A landscape with many valleys, sampled at points; each row gives a point and its height.
A ball rolls from a point to whichever of its 2 nearest points has the largest drop for the distance, and stops where none of them is lower. Distance is the straight distance between rows; heights are no part of it.
K703: [ 85 115 150 151 157 109  65 123 107  78  99 103 138 132  76 112 129 179
 134  74]  (h 55.5)
K745: [116 121 124 139  98 159 118 121 105 132 123  83 137 160 170 172 125 138
  93 125]  (h 14.7)
K810: [144 141  81 169 135 124 186 161 163 125 162 169 106 112 174 116 156 167
 144 117]  (h 40.3)
K746: [140 158 138 115 129 141 127 133 131 139 158 119 119 150  70  99  84  96
 142 103]  (h 31.4)
K491: [110 120  82 204 126 128 175 139 147 125 156 151 121  89 166 116 173 117
 176 128]  (h 42.6)
K232: [ 83 115 152 103 125 106 137 103 139 175 114 152 132 162  97  92 160  97
 103 171]  (h 20.0)
K127: [166 169  98 118 143 142 178 181 144 115 150 110 117 157 167 118 118 165
 135 144]  (h 40.2)
K781: [128 126 128 187 118 140 142 147 110 146 138 152 104  96  91 127 111  97
 159 131]  (h 22.6)
K577: [ 99  87 176  93 112 138 118 123 143 153 149 149 138 198 114 105 172  80
 110 143]  (h 17.5)
K273: [133 184 198 151 134 125 107  84 126  97 105 122 139 119 113  97  81 100
 136  76]  (h 31.6)
K514: [103 121 177 125 120 114 151 153  77 134 105 124 133  92 123 109 166 132
 113 116]  (h 49.6)
K662: [ 98 117  80  76 132 108 170  86 119 159 142  74 145 159  91 112 101  85
 133 122]  (h 12.0)
K958: [105 135 190 135 138 108  64 121 113  85 157 145 119 235  74  84 105 114
 107  78]  (h 59.8)
K668: [160 133  96 110 138 134 153 160 137  98 141 132 127 187 149 141 132 185
 132  95]  (h 42.7)
K972: [119 159 170 106 124 113 160  59 179 159  98 143 120  91 141 106 137 134
 121 133]  (h 24.0)
K454: [145 125 153  80 129 108 136 163 124 146 161 118 167 110 122 112 159  98
 128 132]  (h 61.2)
K825: [106 127 161 102 111 122 134  87 175 181  97 125 124 112 109 108 123 103
 115 151]  (h 22.2)
K651: [161 141 108 175 130 120 133 186 132 109 101 115 129 129 197 141 141 164
 141 131]  (h 66.7)
K285: [134 134 113 163 153 156 137 139 100 121 123 149  94 126  56 129  70 127
 154 115]  (h 17.8)
K258: [156 130 117 139 156 132 112 148  90  91 117 122 141  72 108 138 139  78
 181 163]  (h 54.9)
K227: [166 131 131  70 157 135 134 109 125 120  83 159 142 114 142 146 117 116
 116 190]  (h 33.9)
K902: [136 136 148  76 113 125  82 163 137 149 135 110 136 164 110 123 137 152
  96 157]  (h 16.8)
K933: [153 159 161  85 118 167  76 117 148 105 119 142 134 114 125 175  78 185
 121 100]  (h 43.2)
K628: [116 100  78  92 140 130  93  95 146 123 106 100 130 166 120 150 142 169
 121 155]  (h 30.8)
K818: [141 112  94  64 153 131 109  94 163 136 107 121 147 139 136 150 139 131
 113 186]  (h 32.2)
K315: [110 116 140 107  98 124 132 126 137 157 150 107 146  85 136 129 172 112
 107 154]  (h 62.2)
K771: [142  95 119 136 143 142  76 143 157 105 150 164 145  84 108 160 136 157
 145  81]  (h 64.5)
K776: [ 98 143 137 143 171  93  53  88  90  73 116 107 138 156  62  93  94 138
 131  76]  (h 56.4)
K286: [143 132 142 118 152 121  93 102 127  84 130 138 152 104  99 125 155  87
 172 131]  (h 53.6)
K180: [152 116  53 165 119 142 130 153 109 116 163 165 120  86 164 186 145 148
 115 150]  (h 50.0)
K296: [130 145 126 139 140 148  98 125 100  94 112 160 110 114  73 154  94 169
 135 109]  (h 12.8)
K107: [163 168  56 131 146 149 187 168 171 119 188 134 120 120 181 132 126 134
 141 127]  (h 37.1)
K856: [123 135  99 120 105 129 114 172 169 156 136 144 111 133 135 140 149 188
 120 184]  (h 26.3)
K498: [123 146 156 171 116 151 151 106 135 143 112 170  96  63 110 122 101  74
 161 122]  (h 26.1)
K927: [ 78 121 139 132  89 128 128  83 142 132 144 113  83 252 112  83 115 136
 130 119]  (h 13.3)
K87: [142 168 186  70 118 132  71 109 137  98  97 109 145  48 119 159  77 182
 128 104]  (h 41.9)
K357: [ 84 118 113 136  92 177 163 124 150 149 191 104  99 187 146 117 160 120
 124 140]  (h 10.9)
K648: [154 141 124 111 151  92 170 172 181 135 104 137 137  98 194 100 152 156
 121 145]  (h 30.1)
K525: [102 101 172 133 133 134 111 139  59 138 100 126 124 155  83 119 101  82
  98 130]  (h 1.3)
K674: [160 131 112 187 135 122 179 171 118 131 102 148 113 121 176 130 107 152
 120 119]  (h 67.5)
K215: [176 134 104 126 158 109 162 175 117 106 123  91 164 126 187 131 135  74
 144 155]  (h 57.2)
K105: [126 142 183 157 133 145 130  52 118 115 102 166 123  70 115 126  75  37
 160 118]  (h 28.7)
K664: [117 144 101 158 107 111 152 103 128 173 142 157 124 122 149 130 148  88
 132 171]  (h 25.7)
K310: [174 119  89  96 158 113 150 182 125 125 151  97 162 136 158 141 117 113
 132 111]  (h 58.5)
K848: [114 123 115 203 116  99 160 144 111 127 123 136 120  59 151 113 176 141
 165  89]  (h 44.7)
K798: [138 138 162 106 106 109  90 178 166 169 111 133 121 121 131 115 156 175
 111 172]  (h 21.9)
K909: [106 129 124 118 105 101 140 112 140 154 130  93 106 250 109  82  90  96
 134 149]  (h 16.3)
K885: [101 101  96 103 114 139  92 137 144 134 122 108 121 126 111 154 164 198
 119 167]  (h 29.2)
K120: [127  88 121 146 155 113 131 141  81 110 132 151 149 119 105 121 168 115
 158 107]  (h 52.2)
K522: [146  97 119 180 138 106 155 139 108 149  90 194 111  48 174 143 126  98
 124 149]  (h 69.8)
K378: [109  94  87  65 147 117 177 112 122 145 114  75 138 169 125 123 124 122
 109 148]  (h 15.0)
K715: [146 107 146 197 111 104 127 124 111 147  94 180 125  93 156 139 108  89
 127 117]  (h 69.1)
K352: [ 88  76 110 118 153 158 136 130 101  88 109  64 139 121 110 148 144 143
 145  98]  (h 54.1)
K318: [183 164 121  65 146 139 165 135 131 131 118 142 130  74 160 150 104 128
 115 173]  (h 36.1)
K584: [106 102 136 185 101 122 179 124 117 139 122 153 109  59 181 134 163 140
 121 103]  (h 46.4)
K969: [115 102 116 138 125 147 144 158 138 107 138  91 119 195 131 134 116 191
 133  58]  (h 44.5)
K740: [158 135 113 176  96 145  72 141 129 153 116 136 111 137 153 173 102 152
 111 160]  (h 46.5)
K641: [115 123 139 104 104 126  93 167 104 159 151  82 140 130  79 129 116 104
 102 145]  (h 21.7)
K793: [171 167 163  79 106 121  95 118 145 130 110 103 148  57 129 144  83 125
 120 112]  (h 40.5)
K159: [171 126 105  64 155  93 163 159 122 140 155 126 176  81 153 126 145 112
 105 122]  (h 59.9)
K992: [138  60 110 137 151 115 102 148 175 106 129 133 145  91 144 130 171 154
 172  91]  (h 65.3)
K370: [ 71 135 143 129 154 106   8  74 119  73 133  85 145 142  60 111 110 130
 111 100]  (h 57.3)
K401: [ 61  99 110 136 125 159 160  82 156 127 154 114 106 210 118 109 166 125
 152 127]  (h 7.4)
K575: [126 104 125 116 107 149 125 112 111 125 136 119 131  62 150 163 158 138
 110 134]  (h 62.8)
K237: [146 129 106 160 108 178 101 164 119 113 143 135 121 111 153 177 127 134
 123 168]  (h 48.0)
K207: [151 133  48 100 136 118 152 143 100 164 138 116 117 112 103 144  78 115
 121 172]  (h 34.2)
K32: [111  89  89 106 137  99 137 150 113 162  89  79 124 179 115 100 124 134
  99 163]  (h 18.2)
K463: [122 117 169 123 107 101 174 128  89 153 122 148 149  61 168 129 160 124
 100 109]  (h 48.1)
K821: [125 204 123 126 109 123 119  87  93 139 157 155 107 142  93 124 144 152
 136 168]  (h 31.0)
K345: [150 115  61 122 144 119 161 140  99  99 147 157 148 108 183 171 165 141
 116 140]  (h 51.7)
K113: [102 112 146 102  87 172 119 113 150 143 189 107 131 202 133 129 150  81
 112 146]  (h 14.5)
K671: [130 116 126 106 117 145 131 140 120 143 124  97 129 190 136 145  98 122
 103 124]  (h 11.0)
K853: [108 106 138 124 149 102 161 135 112 130 104 124 141 128 127 103 161 147
 143  93]  (h 50.9)
K379: [100 133 174 135 135 156 115 123  78 110  97 119 103 129  87 127 106 139
 121 124]  (h 7.3)
K245: [164 138 175 126 151 122 122 119 168  95  76 173 135 125 171 133 154 150
 141 117]  (h 34.6)
K144: [109 109 142 103 115  90 142 161 130 164 106 100 106 221 107  68 117 126
 122 160]  (h 19.4)
K143: [129 145  58 126 150 153 217 145 137 126 184 141 101 127 148 129 127 135
 118 155]  (h 34.1)
K356: [124 168 187  94 136 111 170  85 161 137 112 133 126 128 108  66 120 124
 132 101]  (h 26.4)
K389: [171 167 141  83 132 121 121 131 126 111 128 131 139  70 149 150 113 157
 138 133]  (h 38.6)
K465: [102 100 149 125 128 172 109 129  98 127 117  90 128 169 107 148  87  74
 108 138]  (h 6.7)
K796: [173 137 157 134 161 148 147 102 174 101  94 198 124 146 141 126 104 133
 141  94]  (h 36.2)
K36: [ 85 124  78 162 110 124 172 120  83 156 156 112 130 134 155 130 161 117
 123 152]  (h 22.3)
K70: [165 125 143 118 143 133 148 140 148 133 133 155 129 132 118 124 105 115
 135  94]  (h 34.3)
K837: [151 182 196 118 130 142 150 116 149 120 122 135 115  97 106  85  98  97
 148  91]  (h 29.0)
K542: [122 145  66 108 126 129 174 144 131 158 162 123  97 130 128 143 114 164
 111 161]  (h 30.7)
K830: [ 95 109 119 147 107 139 160 101 169 126 129 114  89 223 144  94 145 165
 130 111]  (h 10.2)
K464: [166 152 168 117 125 133  65 106 121  92 136 173 155 108 113 138 135 106
 130 124]  (h 54.7)
K603: [164 146 123 129 114 149  85 137 163 143 115 159 116 129 132 174  69 176
 108 139]  (h 44.8)
K459: [ 89  77 126 145 159 134 110 109 130  93  88  86 131  97 102 130 139 186
 145  79]  (h 54.8)
K790: [106 146 161 120 120 141  75 102 122 106 144 146 139 150 114 138 151 134
 110 114]  (h 55.7)
K609: [110  55  80 139 165 123 148 137  93 104 141 104 157 131 106 142 155 110
 156  99]  (h 53.3)
K888: [154 109 107 133 136 127 128 143  92  91 124 101 161  80 163 145 152  69
 157 135]  (h 55.9)
K59: [ 96  96  97 178  97 148 146 130 105 152 156 100 130 135 171 164 138 126
 105 111]  (h 18.4)
K57: [112 122 107 116  87 139 101 130 123 194 185 110 117 134  64 119  99  82
 129 139]  (h 25.5)
K716: [130 103 131 133 101 161 102 140 133 131 163 161 123  73 128 172 151 161
 115 105]  (h 63.6)
K228: [102 181 183 150 138 101  36  87 114  85 140 131 135 196  74  85 108 101
 112 116]  (h 58.7)
K407: [146 122 146 127 134  93 124 201 176 149 100 134 133 139 171 103 169 158
 126 163]  (h 26.5)
K957: [106 114 129 123 105 135 143 152 115 161 162  99 103 181  72 106  82  78
 132 119]  (h 28.6)
K381: [147 128 126 197 101 117 130 155 110 150 111 173 108  93 164 151 103 158
 106 111]  (h 68.3)
K659: [166 122 159 108 145 114 160 128 182 109  91 147 147 115 211 129 164 129
 124 144]  (h 32.7)
K423: [129 197 129 127 110  83 123  94  75 139 148 135 143 127 104 117 148 160
 122 118]  (h 34.0)
K236: [144 157 168 161 143 116 139  62 108 100  81 127 134  67 138 120  75  80
 141  82]  (h 30.9)
K660: [140  96 102 178 137 122 108 149 166 119  99 116 137 123 155 137 145 155
 160 110]  (h 66.0)
K685: [120 188 117 131  94 134 134  64 133 158 159 129 115 155 127 124 145 105
 134 175]  (h 28.4)
K612: [ 89 147 168 148 141 126  22  73 152  92 120 125 125 159  74 103 109  95
 126 137]  (h 57.9)

Call two points neighbours if one is among the 2 nearest of the other. Go from one point of each pair to the other, from neighbour to neighbour, staying as low as possible. Name the highest point that can't be avoided.
K662 / K902 | K957
K525 / K798 | K273
K798 / K286 | K790
K662 / K401 | K144

Where does a ball stop that starts at each point below?
K584 | K542
K423 | K525
K236 | K525
K674 | K286
K796 | K902
K273 | K401
K315 | K286
K958 | K542
K228 | K542
